Each row is a point on a landscape with many valleys, with its height.
From any point a ball rolls to the lowest of the 2 points nearest to it. It stops when none of these is lower. Distance is the straight distance between rows; heights are no part of it.
<1677> height 322: 129,92,67,118,102,105,134,112,58,116,69,52,148,90,117,61,115,119,141,128,85,86,108,95,79,87
<666> height 585: 129,109,65,112,105,117,116,82,113,119,97,83,103,71,90,75,115,107,119,105,129,90,96,107,84,67
<895> height 532: 93,97,132,85,66,116,90,88,127,115,90,106,86,125,122,126,103,109,95,62,103,97,107,96,103,100
<1863> height 219: 120,99,123,63,85,132,113,110,42,139,99,97,101,109,111,93,113,113,90,123,72,89,112,95,107,103
<1748> height 878: 92,112,103,128,109,88,60,102,90,43,109,99,113,120,87,106,94,103,121,100,86,93,70,129,108,130
<1021> height 599: 69,120,68,121,102,107,121,103,129,99,82,128,70,97,76,101,112,84,150,103,149,104,106,91,102,93
<658> height 647: 108,69,88,69,102,124,73,105,59,71,98,115,119,120,74,98,76,104,49,101,97,118,88,109,104,142
<818> height 757: 82,146,95,152,90,67,89,92,144,70,86,88,117,111,82,99,121,49,101,113,122,101,118,118,107,111
<2073> height 413: 91,101,113,93,110,104,93,111,78,57,105,90,121,94,124,85,93,98,98,96,85,89,86,136,86,119
<739> height 548: 107,91,123,139,105,102,98,96,83,84,112,85,110,93,105,84,108,91,107,102,69,77,128,119,109,92
<1183> height 530: 81,116,109,54,82,129,146,106,88,155,94,117,89,104,133,118,106,97,96,67,108,93,101,100,83,86
<1472> height 421: 93,125,81,115,90,106,121,110,139,82,73,93,114,117,110,112,100,85,96,102,120,120,98,78,103,122
<801> height 309: 98,92,92,120,84,89,96,78,138,82,93,127,65,73,65,117,113,114,124,70,105,78,94,125,87,89
<216> height 490: 119,105,110,121,119,110,105,90,80,102,106,63,138,112,107,109,114,131,116,95,85,98,132,95,85,76
<51> height 347: 88,74,107,101,126,40,106,121,107,59,135,126,98,85,89,71,84,86,53,93,88,79,99,130,114,101
<1865> height 60: 125,98,80,129,88,85,121,98,79,93,73,44,142,77,98,72,116,146,100,138,70,82,84,115,84,90
<1323> height 443: 100,135,107,151,96,92,86,49,128,106,99,80,96,94,79,117,125,101,105,97,104,99,126,120,92,64
<2155> height 361: 90,72,137,85,122,88,85,111,133,79,99,102,105,74,143,63,86,104,101,87,101,74,83,125,116,99
<2123> height 575: 88,108,117,55,85,145,101,110,92,113,72,81,109,115,157,114,81,82,89,88,119,123,109,80,106,105
<1833> height 208: 105,107,95,72,115,105,108,123,116,112,111,86,106,68,107,50,87,118,134,113,90,80,73,82,107,96
<934> height 615: 128,82,81,124,70,85,111,106,109,89,107,100,125,113,100,105,111,112,77,96,75,80,104,91,113,99
<800> height 681: 100,130,73,114,108,117,118,86,145,119,107,68,109,89,61,86,89,87,148,111,148,97,75,77,102,92
<1956> height 297: 48,124,113,87,94,114,82,124,98,92,120,108,87,88,81,124,80,89,111,103,93,97,66,100,99,127
<1556> height 778: 62,99,143,84,83,86,86,96,128,110,87,123,39,105,126,111,107,87,82,96,105,100,108,104,99,117
<1348> height 418: 110,109,71,127,88,109,113,103,46,90,100,110,75,117,108,129,111,65,113,107,86,116,141,92,83,113
<2121> height 396: 92,114,114,95,94,123,87,103,100,85,97,79,105,89,113,73,99,120,127,100,89,80,60,115,92,115
<919> height 559: 87,109,108,111,76,61,81,80,71,66,118,132,91,100,58,138,99,67,66,120,83,115,109,105,108,108
<596> height 464: 108,95,88,115,118,94,90,108,115,48,96,91,123,78,114,67,96,77,90,76,112,84,126,139,113,95
<1325> height 285: 93,63,120,40,98,105,116,112,98,158,89,120,67,92,128,99,97,136,98,96,99,91,82,99,86,96
<2143> height 477: 94,70,104,64,109,96,64,108,111,113,107,122,80,105,74,109,71,111,47,126,97,129,89,74,111,142
<603> height 498: 101,109,111,165,86,71,79,62,109,83,106,92,94,108,75,115,128,74,98,103,84,102,128,124,109,83
<748> height 600: 111,103,62,112,92,92,146,84,136,142,76,104,77,67,89,79,110,102,120,93,128,83,81,104,76,66
<477> height 800: 95,117,89,127,89,67,88,120,128,77,109,105,92,99,73,103,101,49,91,117,91,86,101,96,114,99
<1380> height 379: 99,112,98,119,156,80,88,111,99,54,110,90,115,97,125,73,102,88,89,99,99,121,104,100,99,93
<2172> height 231: 90,86,103,115,80,95,78,82,130,60,105,151,81,93,58,119,101,101,134,75,104,74,118,115,126,102
<824> height 583: 111,48,102,72,118,132,73,99,82,103,102,128,89,120,70,121,80,130,59,80,112,109,127,85,118,128
<1686> height 684: 113,74,73,92,81,112,71,102,63,67,75,126,97,137,78,120,88,103,82,108,98,117,106,102,112,156
<1397> height 251: 119,108,75,101,107,126,133,110,65,136,108,90,120,80,86,77,104,125,150,104,104,80,85,110,87,76
<1855> height 486: 114,120,129,71,94,102,125,80,105,141,77,84,145,96,124,92,116,160,112,97,99,98,72,104,95,70
<1586> height 332: 63,108,105,79,84,108,111,92,125,138,96,95,71,86,93,123,100,125,105,99,93,90,63,112,83,103
<635> height 310: 79,86,123,94,129,87,79,110,93,88,116,112,71,71,95,84,87,122,95,101,94,95,83,118,84,112
<782> height 749: 87,112,92,111,83,96,91,102,104,85,95,141,51,121,67,138,102,101,128,116,115,117,84,76,95,123
<249> height 614: 101,83,96,72,72,73,122,87,93,169,130,104,69,85,64,128,97,125,90,108,64,84,87,100,80,89
<145> height 512: 104,99,90,147,115,104,101,90,100,64,82,110,98,117,126,99,123,91,104,89,102,105,125,125,85,102
<1205> height 785: 44,92,139,86,76,87,78,95,112,116,95,128,30,108,82,140,104,94,113,98,108,101,105,114,101,130
<930> height 866: 113,89,110,141,81,101,79,102,78,65,107,82,116,130,99,117,91,116,114,104,69,98,95,118,107,122
<1691> height 720: 80,123,92,80,38,95,90,72,105,102,96,121,89,102,37,156,76,77,99,92,101,124,77,81,92,126
<485> height 376: 99,67,116,101,137,60,122,121,71,41,117,134,100,113,98,75,85,81,34,79,105,99,104,139,118,104
<1329> height 523: 94,111,98,32,82,135,142,98,75,172,82,113,93,102,137,99,97,110,87,94,115,106,69,87,81,95
<491> height 124: 123,97,92,140,109,72,95,100,89,82,83,54,137,89,106,60,116,111,91,148,87,95,71,120,106,107
<2200> height 287: 115,110,63,124,93,100,127,105,59,115,94,68,133,88,86,99,111,112,136,118,81,80,96,101,89,91
<805> height 375: 126,67,91,133,123,97,96,99,100,61,85,121,93,121,132,93,104,129,95,116,96,130,102,77,97,107
<1027> height 782: 105,109,87,151,90,56,86,111,115,63,98,97,114,126,81,105,122,50,102,121,94,92,129,113,127,114
<1204> height 164: 137,79,107,103,116,89,118,89,96,94,105,87,118,70,110,65,110,149,103,114,77,81,94,102,97,80
<1046> height 417: 89,88,86,75,80,82,72,87,96,112,97,131,64,104,44,126,79,96,65,124,97,130,98,76,109,130
<714> height 300: 124,81,67,142,131,50,94,109,104,70,88,56,160,99,113,63,104,85,69,109,102,92,138,140,109,72
<522> height 592: 107,91,118,118,77,89,91,63,122,147,116,90,87,62,65,98,113,114,113,106,73,55,109,136,93,61
<483> height 204: 84,105,137,95,115,64,63,130,114,99,121,104,89,127,101,84,79,65,60,120,108,106,91,92,135,120
<1883> height 503: 108,138,131,87,85,114,127,78,86,136,80,68,129,134,133,120,118,154,111,104,94,112,78,100,90,88
<1715> height 491: 122,90,120,62,96,124,105,109,46,145,65,105,113,133,136,87,119,147,115,125,114,118,77,85,93,100
<2001> height 414: 103,99,93,75,100,128,136,119,39,119,90,89,146,119,121,117,104,130,118,113,99,120,104,78,72,108
<2026> height 119: 137,81,78,117,91,86,130,110,70,89,99,83,139,83,105,93,120,141,89,123,64,78,93,97,94,83
<404> height 603: 109,111,105,96,79,94,119,75,97,146,113,91,82,72,67,104,104,119,107,107,64,74,81,119,86,82
<734> height 225: 100,70,152,124,136,69,85,95,104,71,118,103,113,97,106,60,88,122,78,103,83,80,87,129,125,90
<419> height 370: 100,115,91,92,120,111,86,133,113,85,104,61,138,87,126,61,82,58,128,110,92,97,104,89,119,98
<525> height 452: 95,109,71,106,131,110,110,119,108,83,125,110,114,67,81,98,109,87,104,83,101,99,129,89,85,81
<789> height 298: 84,80,123,70,93,128,60,109,86,91,89,117,66,130,102,94,86,83,66,92,123,105,117,99,121,132
<1727> height 355: 92,93,138,83,112,92,71,105,121,118,101,89,85,53,121,52,91,101,115,101,90,65,81,123,114,90
<307> height 271: 68,126,107,93,93,108,86,130,75,96,120,87,81,110,89,96,73,63,97,124,101,107,70,84,110,133
<228> height 203: 114,78,94,137,113,50,88,100,124,75,107,121,86,106,66,91,90,116,75,104,88,79,90,95,113,98
<684> height 351: 101,106,97,88,69,92,81,88,113,123,98,117,73,121,76,139,93,103,83,112,89,115,81,76,96,120
<1612> height 398: 98,145,90,137,103,103,107,73,139,98,85,68,107,92,100,108,101,89,101,95,117,124,122,106,86,69
<1365> height 550: 129,92,132,65,73,133,112,86,78,126,68,92,128,130,160,119,107,133,91,88,81,112,114,98,112,96
<2082> height 574: 104,107,90,97,81,115,103,91,78,87,119,98,120,89,76,129,99,119,108,82,71,85,109,117,82,89
<103> height 435: 86,123,80,116,141,124,115,92,99,68,92,57,142,86,115,93,104,108,119,88,133,121,103,112,64,99
<1381> height 613: 107,62,80,60,86,134,74,88,60,80,94,131,98,114,57,121,86,117,52,72,110,113,121,101,101,143
<392> height 373: 91,91,119,88,113,99,82,123,112,73,98,106,102,98,133,80,95,84,93,87,103,96,114,96,121,93
<500> height 556: 95,41,124,52,115,131,56,84,91,140,109,129,79,120,54,111,79,125,68,62,121,104,116,81,132,133
<1116> height 511: 108,105,116,37,88,128,130,104,51,144,60,103,110,110,142,89,98,115,94,122,109,121,80,71,105,110
<1907> height 140: 106,115,93,80,127,93,109,120,109,86,93,62,150,58,118,48,87,114,96,126,87,97,76,107,90,88
<177> height 385: 93,130,64,120,80,107,147,96,61,113,92,100,79,109,99,117,123,64,116,116,94,107,114,85,76,107
<300> height 666: 88,112,73,128,109,104,122,74,138,132,86,99,79,99,64,94,99,110,159,108,155,89,55,93,85,92
<1582> height 127: 111,72,107,136,103,85,101,94,135,73,110,123,79,103,98,81,107,100,104,96,82,79,106,106,111,93
<1272> height 537: 112,90,108,136,107,113,96,86,89,87,85,73,110,112,138,71,114,100,125,94,94,92,129,126,97,101
<2321> height 320: 120,57,105,116,120,70,94,113,100,66,98,122,104,124,130,87,93,104,58,115,90,113,101,89,127,113
<2094> height 369: 81,136,106,85,92,142,119,92,93,131,93,57,111,88,103,77,96,112,148,91,132,80,68,131,84,107
<2326> height 399: 105,118,75,99,112,112,127,77,108,116,61,93,117,115,157,90,102,111,126,95,131,125,78,73,92,72
<2187> height 275: 89,81,116,113,112,69,86,108,95,63,117,128,81,98,75,104,93,113,79,96,84,99,92,108,95,107
<2106> height 844: 105,109,99,113,104,96,120,97,92,147,122,96,72,106,103,95,114,91,123,136,89,102,88,62,90,99
<1250> height 560: 101,99,111,87,96,117,103,102,100,84,113,96,108,84,110,119,101,101,87,60,87,94,114,124,90,92
<889> height 446: 102,96,68,108,117,66,103,135,98,50,105,78,134,83,104,59,101,79,92,91,92,84,95,146,100,102
<629> height 367: 98,95,96,116,101,62,103,92,139,108,111,122,68,65,66,114,115,104,103,97,101,78,115,99,95,82
<24> height 607: 97,88,137,125,131,67,97,71,64,66,126,120,105,113,83,129,98,112,44,97,74,111,108,111,105,104
<2339> height 345: 119,119,63,111,102,116,132,92,83,125,69,42,141,75,112,62,101,102,133,120,124,97,113,117,76,79
<1003> height 488: 103,89,103,58,75,140,75,100,125,136,80,105,83,143,107,114,93,116,81,90,126,125,99,73,118,117
<2097> height 564: 94,112,81,92,130,82,114,102,141,97,91,101,99,66,125,78,99,83,111,83,124,108,118,84,100,62
<2199> height 563: 98,97,121,51,75,139,105,94,67,134,68,78,132,130,164,115,106,100,79,99,100,136,120,90,108,127
<1655> height 653: 89,81,86,62,73,80,115,91,93,151,109,160,76,98,39,182,98,105,106,86,98,118,97,86,84,89
<413> height 579: 109,79,122,109,122,103,85,97,50,78,128,104,105,118,90,125,96,115,73,110,71,108,117,95,116,100
<1416> height 250: 61,104,128,70,91,115,51,105,119,97,85,120,58,132,101,112,100,67,67,101,141,134,114,79,132,137
<1156> height 522: 92,114,100,93,67,64,104,91,82,69,97,117,111,103,72,136,91,70,35,115,79,122,95,129,103,116
<292> height 444: 123,94,99,75,100,134,116,105,55,119,85,100,142,140,134,116,117,156,117,81,107,112,105,86,91,95
<2051> height 536: 109,100,155,89,89,132,92,89,72,110,94,79,127,127,140,114,114,149,95,87,86,105,111,106,95,107
<2277> height 546: 93,94,129,99,82,112,91,96,114,76,108,119,91,112,116,130,95,97,67,71,105,105,116,114,111,110
<1351> height 794: 96,60,96,98,113,95,87,114,104,111,100,149,23,114,88,109,104,120,115,108,120,108,87,78,105,130
<692> height 303: 116,85,107,76,94,96,97,93,124,134,116,112,90,107,89,131,103,119,70,86,88,105,96,75,97,96
<1028> height 311: 94,84,124,104,121,122,88,98,91,91,101,124,57,91,141,75,109,102,107,92,104,103,109,109,91,92
<2295> height 456: 78,128,85,95,80,105,110,102,119,78,77,111,96,115,111,132,99,108,84,70,132,120,89,84,80,108
<487> height 571: 105,96,84,108,82,119,113,119,114,71,106,97,122,88,110,110,103,78,113,59,98,86,131,112,94,105
<1850> height 146: 96,76,122,140,76,103,84,87,129,52,94,142,80,124,76,109,105,99,102,70,109,86,124,116,125,122
<1792> height 576: 80,110,69,108,114,104,108,105,141,89,87,116,85,63,92,72,108,77,124,93,140,99,118,98,103,96
<1869> height 324: 87,121,83,106,104,79,119,137,106,76,104,94,118,105,87,80,77,52,92,126,95,95,71,100,97,126
<2162> height 637: 102,122,65,133,90,102,114,70,127,129,87,110,55,117,75,104,121,97,145,102,139,105,89,95,91,83
<1899> height 354: 84,115,88,96,85,96,115,75,140,147,92,86,89,77,64,93,98,118,128,100,108,79,44,123,90,93
<344> height 147: 93,128,86,108,122,91,100,96,131,93,120,82,123,77,95,113,97,108,82,107,97,101,93,88,92,73
<2064> height 189: 114,107,86,84,70,133,128,115,60,137,105,98,98,124,111,104,98,84,114,105,78,89,116,95,99,107
<1678> height 374: 101,88,84,95,96,74,107,101,142,111,95,111,78,74,90,98,104,108,72,100,81,86,90,92,91,81
<953> height 331: 118,86,118,74,70,100,109,98,115,130,106,111,88,102,109,108,98,87,50,114,82,96,100,88,108,93
<1414> height 329: 124,91,113,99,121,110,99,86,87,114,96,113,91,90,140,78,119,131,124,101,100,101,100,97,97,77
<2331> height 732: 89,126,71,143,100,80,96,105,115,66,87,65,134,103,83,93,95,64,114,104,109,101,107,124,96,105
<365> height 284: 91,115,79,100,108,68,101,137,85,65,134,88,134,91,84,99,82,67,70,118,78,99,90,107,93,102
<1685> height 185: 102,132,107,115,118,86,86,92,136,97,111,55,128,74,117,74,98,80,91,118,101,109,112,99,99,72
<1473> height 226: 97,104,88,77,113,114,115,108,103,132,117,89,110,55,75,68,102,125,150,107,111,71,57,102,85,86
<1568> height 48: 91,66,114,133,102,66,91,98,149,61,92,150,74,116,87,95,104,97,99,99,116,83,121,104,138,113
<545> height 321: 121,104,109,108,98,75,85,100,86,104,125,98,101,114,83,101,92,100,72,149,63,108,94,73,111,108
<2304> height 533: 73,70,116,44,104,127,59,99,104,147,106,117,54,108,65,112,93,114,89,87,121,115,110,69,122,139
<958> height 561: 120,78,140,121,114,110,99,110,53,96,133,97,126,106,91,96,107,97,83,113,57,84,142,103,115,99
<1724> height 676: 83,112,92,66,74,95,105,85,84,123,121,134,90,93,51,165,76,108,107,80,91,114,85,96,86,88
<532> height 179: 115,105,106,136,125,66,96,104,78,71,119,80,112,101,104,65,102,86,94,140,75,90,92,122,103,112
<578> height 547: 97,101,96,89,101,110,103,72,154,109,62,92,98,74,152,80,100,98,123,72,136,90,105,108,112,66
<1121> height 420: 136,74,98,112,109,112,102,106,89,94,97,122,84,135,128,99,113,111,102,114,87,98,106,80,109,102
<1171> height 594: 108,90,90,106,68,101,100,87,112,85,111,93,123,107,70,122,97,109,93,90,71,84,94,123,112,112
<371> height 631: 80,94,138,114,149,81,95,87,85,67,128,127,89,96,113,105,95,99,54,83,94,116,124,108,89,94
<2291> height 233: 104,113,70,132,129,76,103,119,68,85,124,72,129,86,94,90,105,79,86,141,76,109,102,100,87,92
<101> height 270: 115,84,149,116,118,119,95,80,97,104,127,119,83,116,114,111,116,110,129,67,97,91,139,99,105,82
<1427> height 299: 62,79,119,51,104,87,104,116,122,140,100,117,53,82,114,120,96,116,84,96,106,112,88,98,91,104
<1382> height 383: 121,99,102,83,133,116,126,116,53,115,92,78,135,107,137,88,123,122,125,121,86,114,115,70,84,91
<1599> height 697: 90,127,72,129,95,106,133,93,133,92,106,71,107,86,45,109,88,48,146,105,135,98,107,82,104,104
<1621> height 390: 83,123,102,90,88,93,101,123,126,78,94,103,93,95,120,103,90,67,81,94,100,114,106,92,106,106
<340> height 429: 95,86,106,93,120,86,95,138,77,58,116,75,130,88,121,61,84,70,80,91,81,84,105,139,119,118
<117> height 856: 118,69,99,118,71,97,66,106,60,73,113,109,114,134,79,119,81,94,110,111,67,91,100,92,119,136
<1283> height 276: 103,103,121,113,111,61,75,101,57,95,141,108,95,108,70,97,88,64,64,133,64,104,86,102,120,113
<859> height 611: 113,101,72,106,76,82,138,83,145,137,74,93,65,66,106,56,102,101,86,119,101,73,71,107,99,72
<1500> height 582: 64,130,107,72,99,123,100,112,110,104,85,90,92,98,159,94,93,61,114,81,119,110,103,80,110,101
<1157> height 454: 81,129,67,110,127,119,113,120,88,58,86,74,125,86,114,94,104,80,129,97,117,102,117,119,83,116
<1634> height 470: 109,98,126,65,95,137,98,102,69,133,65,121,110,131,148,117,123,149,123,80,116,112,76,110,94,97
<17> height 178: 106,112,101,65,99,108,118,124,88,95,85,62,142,74,121,56,83,122,121,126,87,91,60,78,105,103
<865> height 247: 112,93,115,40,76,125,117,124,55,153,113,107,101,96,84,100,115,137,82,103,84,95,98,90,86,95
<105> height 628: 87,70,103,69,86,79,98,82,76,170,127,130,60,90,49,159,98,114,104,99,79,105,93,84,93,99
<22> height 760: 61,89,126,81,52,87,61,107,109,76,87,137,64,115,68,121,81,69,71,103,106,92,93,122,128,151
<1487> height 315: 58,117,113,51,89,89,102,92,105,126,114,100,70,70,91,119,95,102,76,101,85,109,85,104,78,107
<1668> height 455: 122,110,81,119,119,130,119,88,76,112,99,82,132,131,123,124,128,130,149,89,107,117,121,93,71,74
<970> height 591: 117,98,77,123,101,97,108,134,116,58,103,102,130,114,87,96,90,75,106,89,94,92,124,103,118,109
<1952> height 257: 125,103,81,126,127,96,78,113,112,84,93,49,154,76,95,54,86,87,83,115,105,95,121,138,110,76
<1561> height 244: 120,73,125,110,90,115,100,91,93,108,129,113,89,111,91,109,105,117,98,78,74,70,136,88,104,83
<1368> height 437: 77,137,99,67,88,121,130,95,133,114,81,85,99,113,115,126,88,92,75,88,116,119,84,72,92,102
<971> height 510: 74,57,112,38,107,114,52,120,110,114,94,114,69,107,90,106,75,103,65,98,128,115,89,63,118,144
<182> height 535: 81,106,108,72,84,124,126,89,90,129,78,128,73,104,161,100,103,98,109,70,131,103,93,91,86,83
<2105> height 541: 90,88,105,83,86,111,105,84,123,95,69,118,71,87,160,88,103,107,112,69,113,101,100,100,103,87
<1959> height 588: 59,115,102,78,96,114,107,107,146,116,75,117,75,92,149,106,102,74,122,78,147,114,110,57,107,86
<2091> height 382: 74,115,85,97,97,132,104,90,115,92,81,83,97,101,105,82,92,103,143,87,123,82,53,125,80,121
<877> height 411: 94,116,91,106,153,102,88,98,120,59,105,87,126,81,112,96,104,115,117,88,115,119,105,112,81,85
<2204> height 323: 75,106,99,74,103,135,70,114,74,77,134,116,83,100,78,124,87,98,129,95,105,112,73,86,89,129
<1372> height 514: 100,87,104,66,57,128,103,93,135,117,71,130,78,147,124,133,103,101,87,70,131,113,105,82,107,109
<1687> height 696: 71,123,82,69,67,99,117,82,120,105,105,119,110,98,49,175,83,99,104,77,114,121,84,80,85,111
<979> height 340: 117,102,69,134,150,65,95,109,101,70,90,72,150,92,130,69,106,76,86,121,91,122,120,106,106,75
<567> height 520: 93,122,152,73,75,122,92,85,96,127,98,50,124,125,125,112,101,132,97,114,84,104,80,102,99,105
<1359> height 360: 92,99,101,74,97,120,75,99,60,108,113,109,94,121,69,141,86,129,124,96,99,123,54,83,102,124
<1357> height 827: 108,111,82,124,73,89,90,100,91,96,129,106,94,93,49,120,84,71,144,115,81,85,104,87,112,97
<1533> height 567: 115,99,86,129,90,107,96,86,98,102,111,80,108,69,75,81,107,116,115,108,87,79,99,121,84,82
<1065> height 581: 121,91,117,116,98,94,102,81,99,115,125,88,95,44,79,72,112,138,92,112,81,55,114,129,101,69
<1986> height 387: 96,106,83,73,104,111,114,131,125,84,100,89,145,85,137,80,85,74,106,86,100,98,116,75,99,94
<998> height 205: 60,98,118,75,102,102,68,123,127,117,100,125,52,113,116,116,88,78,98,104,132,116,101,67,119,126
<1958> height 483: 96,113,50,128,130,102,104,124,91,57,104,100,123,91,95,108,98,69,120,89,106,105,141,103,76,98
<616> height 713: 102,117,59,124,101,109,125,95,111,92,90,56,135,90,78,99,98,75,132,105,124,104,109,94,89,98
<1447> height 771: 65,73,146,77,66,93,66,98,126,107,85,136,48,112,101,109,85,76,60,100,124,102,104,115,131,135
<1577> height 293: 96,78,149,97,110,104,84,72,98,125,107,119,67,104,132,103,122,123,106,74,108,99,110,113,89,90
<2213> height 744: 73,109,118,68,48,107,63,90,102,97,95,124,77,105,51,136,71,76,81,81,110,109,89,93,120,138
<1229> height 718: 118,87,85,110,85,116,78,103,86,69,96,129,70,132,91,124,102,112,107,103,111,118,91,77,111,127
<198> height 823: 100,93,112,99,87,117,91,100,95,126,109,129,47,145,101,121,109,87,108,106,113,121,126,74,116,109
<341> height 246: 115,80,143,135,135,74,82,93,114,74,107,100,100,107,134,61,98,87,86,111,91,92,110,110,121,102
<472> height 469: 117,129,101,99,113,109,127,88,115,120,80,71,159,95,119,91,112,131,122,98,115,106,82,94,85,76
<915> height 447: 113,110,100,107,117,127,91,97,125,102,88,68,136,123,127,102,110,131,128,89,122,119,86,102,86,89
<1920> height 554: 116,112,93,95,119,98,117,83,135,139,86,106,109,89,138,82,104,97,117,74,122,103,99,87,101,49
<9> height 389: 113,106,72,122,86,91,110,70,151,134,102,75,93,95,55,94,107,125,122,110,116,89,56,104,96,67
<1012> height 482: 98,95,95,131,121,85,107,111,93,43,67,93,122,101,141,72,116,73,91,74,101,102,133,134,95,93
<741> height 422: 110,118,96,109,113,125,114,97,87,121,76,83,120,132,145,108,118,106,150,91,108,120,86,95,98,83
<586> height 103: 103,115,98,88,118,87,110,120,109,84,108,81,128,62,101,84,99,121,77,96,83,92,83,113,82,75
<30> height 343: 93,107,107,108,115,89,90,103,116,105,106,88,81,68,83,57,101,87,109,109,92,83,79,122,106,96
<1843> height 366: 118,118,81,135,112,101,119,71,116,117,70,60,126,93,122,78,117,77,112,115,124,111,121,101,88,61
<1964> height 551: 103,114,101,156,88,89,98,84,122,94,102,119,77,113,88,120,130,76,117,94,106,101,137,91,106,80
<1104> height 419: 110,122,92,89,97,110,133,87,129,114,90,91,118,118,129,105,92,103,105,86,118,126,85,57,91,86
<608> height 339: 118,108,63,124,88,103,123,90,63,105,104,105,88,93,76,113,115,93,121,118,78,98,96,94,76,95
<1598> height 409: 114,73,102,129,122,63,113,105,55,45,112,136,88,104,106,85,101,77,61,101,89,88,116,128,111,117
<808> height 544: 124,113,70,121,105,97,99,87,86,116,113,65,134,47,59,93,106,110,91,97,97,77,123,131,86,52
<1878> height 517: 119,125,93,132,108,102,103,77,95,123,119,71,134,78,91,108,127,135,99,91,91,89,125,110,86,54
<857> height 327: 89,93,102,95,126,70,88,110,110,64,114,109,84,60,97,67,89,86,86,101,83,74,79,141,97,99
<735> height 423: 122,99,79,97,128,121,97,126,96,77,130,85,135,89,104,112,95,111,125,74,94,102,129,83,75,87
<1726> height 218: 127,85,111,94,89,128,119,113,72,129,125,120,90,111,97,114,90,92,97,76,80,94,137,95,106,103
<403> height 408: 89,108,95,52,105,144,69,89,68,139,99,110,92,141,73,129,92,127,97,98,131,127,69,72,103,126
<891> height 835: 93,123,113,121,100,99,98,97,102,121,116,116,43,108,96,104,119,78,117,128,105,117,114,66,109,94
<1703> height 350: 119,79,110,97,74,67,115,100,132,133,102,105,97,85,111,94,107,115,44,102,67,89,104,89,103,71
<2054> height 489: 94,101,92,109,78,58,114,96,84,65,109,122,85,92,71,103,98,86,39,106,73,86,95,134,94,117
<1476> height 810: 118,68,92,90,109,128,82,104,85,123,106,141,48,130,93,100,105,115,114,94,105,121,106,61,106,107
<650> height 272: 108,71,107,38,100,116,106,112,83,148,107,118,105,98,101,110,88,133,86,84,90,91,84,77,95,102
<2015> height 353: 124,93,103,117,136,104,105,102,62,81,94,91,113,94,141,72,123,118,132,113,91,107,109,83,98,85
<264> height 451: 105,113,94,66,90,124,99,96,99,126,99,106,95,131,85,130,92,107,89,97,136,137,94,66,94,125
<916> height 384: 113,125,81,103,114,100,132,64,106,121,52,71,120,73,142,70,100,88,133,119,121,124,98,84,106,72
<710> height 169: 88,102,117,85,95,99,78,126,134,101,105,110,73,116,101,85,72,58,79,119,108,100,88,66,126,125
<1622> height 197: 116,90,136,109,123,88,88,96,99,90,118,86,118,90,100,92,104,140,80,114,66,78,94,111,97,89
<1730> height 645: 65,98,133,84,130,94,88,120,95,53,113,137,79,90,126,112,99,85,60,76,121,116,125,105,90,105
<2262> height 402: 118,99,95,90,124,119,102,125,90,98,109,82,153,88,146,91,96,94,129,81,97,103,134,88,101,76
<1976> height 220: 99,128,88,127,122,77,85,98,116,86,113,56,129,73,85,67,100,61,80,100,109,105,127,139,99,68
<1468> height 448: 116,95,80,103,117,112,114,111,65,99,91,112,83,116,132,104,111,79,100,107,92,120,124,75,87,101
<320> height 352: 91,111,81,113,99,90,113,133,96,99,95,59,130,107,117,72,87,49,109,124,82,86,96,101,108,114
<82> height 616: 119,88,69,148,98,79,100,113,115,66,91,77,132,118,107,99,106,96,89,103,87,81,118,112,109,90
<14> height 813: 97,135,81,124,91,97,94,117,132,103,113,95,95,89,65,104,89,80,119,109,103,85,95,90,104,108
<1736> height 776: 80,76,101,109,90,72,84,89,113,99,101,147,37,91,65,113,95,114,121,103,100,107,75,91,89,117
<1771> height 278: 120,71,114,124,131,57,94,127,82,62,102,98,112,126,123,62,101,75,88,115,90,100,114,92,131,111
<1756> height 458: 123,107,65,131,75,84,103,61,120,123,108,109,95,92,52,120,111,126,121,96,103,81,80,110,87,67
<346> height 238: 79,119,114,103,94,73,78,124,91,94,137,94,100,119,87,98,85,39,78,129,85,102,88,108,126,128
<856> height 359: 110,122,81,92,97,143,130,86,94,135,91,38,140,71,88,68,88,117,139,95,144,92,83,129,83,78
<142> height 843: 124,78,91,126,68,93,78,99,81,94,117,123,80,121,52,122,90,96,123,111,65,88,82,86,123,112
<1488> height 793: 40,99,126,76,61,123,77,105,102,122,112,125,44,102,88,141,98,81,104,75,118,95,131,101,103,123
<319> height 449: 117,90,87,106,110,56,109,117,71,50,93,116,92,115,93,92,100,85,47,111,89,102,83,131,96,126

Call two points neighbours if one is among the 2 nearest of the other. Go from one point of each pair to the other, from neighbour to neighbour, staying as low as possible. Name the highest point that can't be avoided.
<586> / <710> => <413>
<586> / <1865> => <1468>
<2326> / <1568> => <2295>
<692> / <1568> => <1678>

For each start below, name the point where the ball stops.
<818> => <2064>
<1958> => <1865>
<2105> => <2064>
<891> => <692>
<889> => <586>
<1748> => <586>
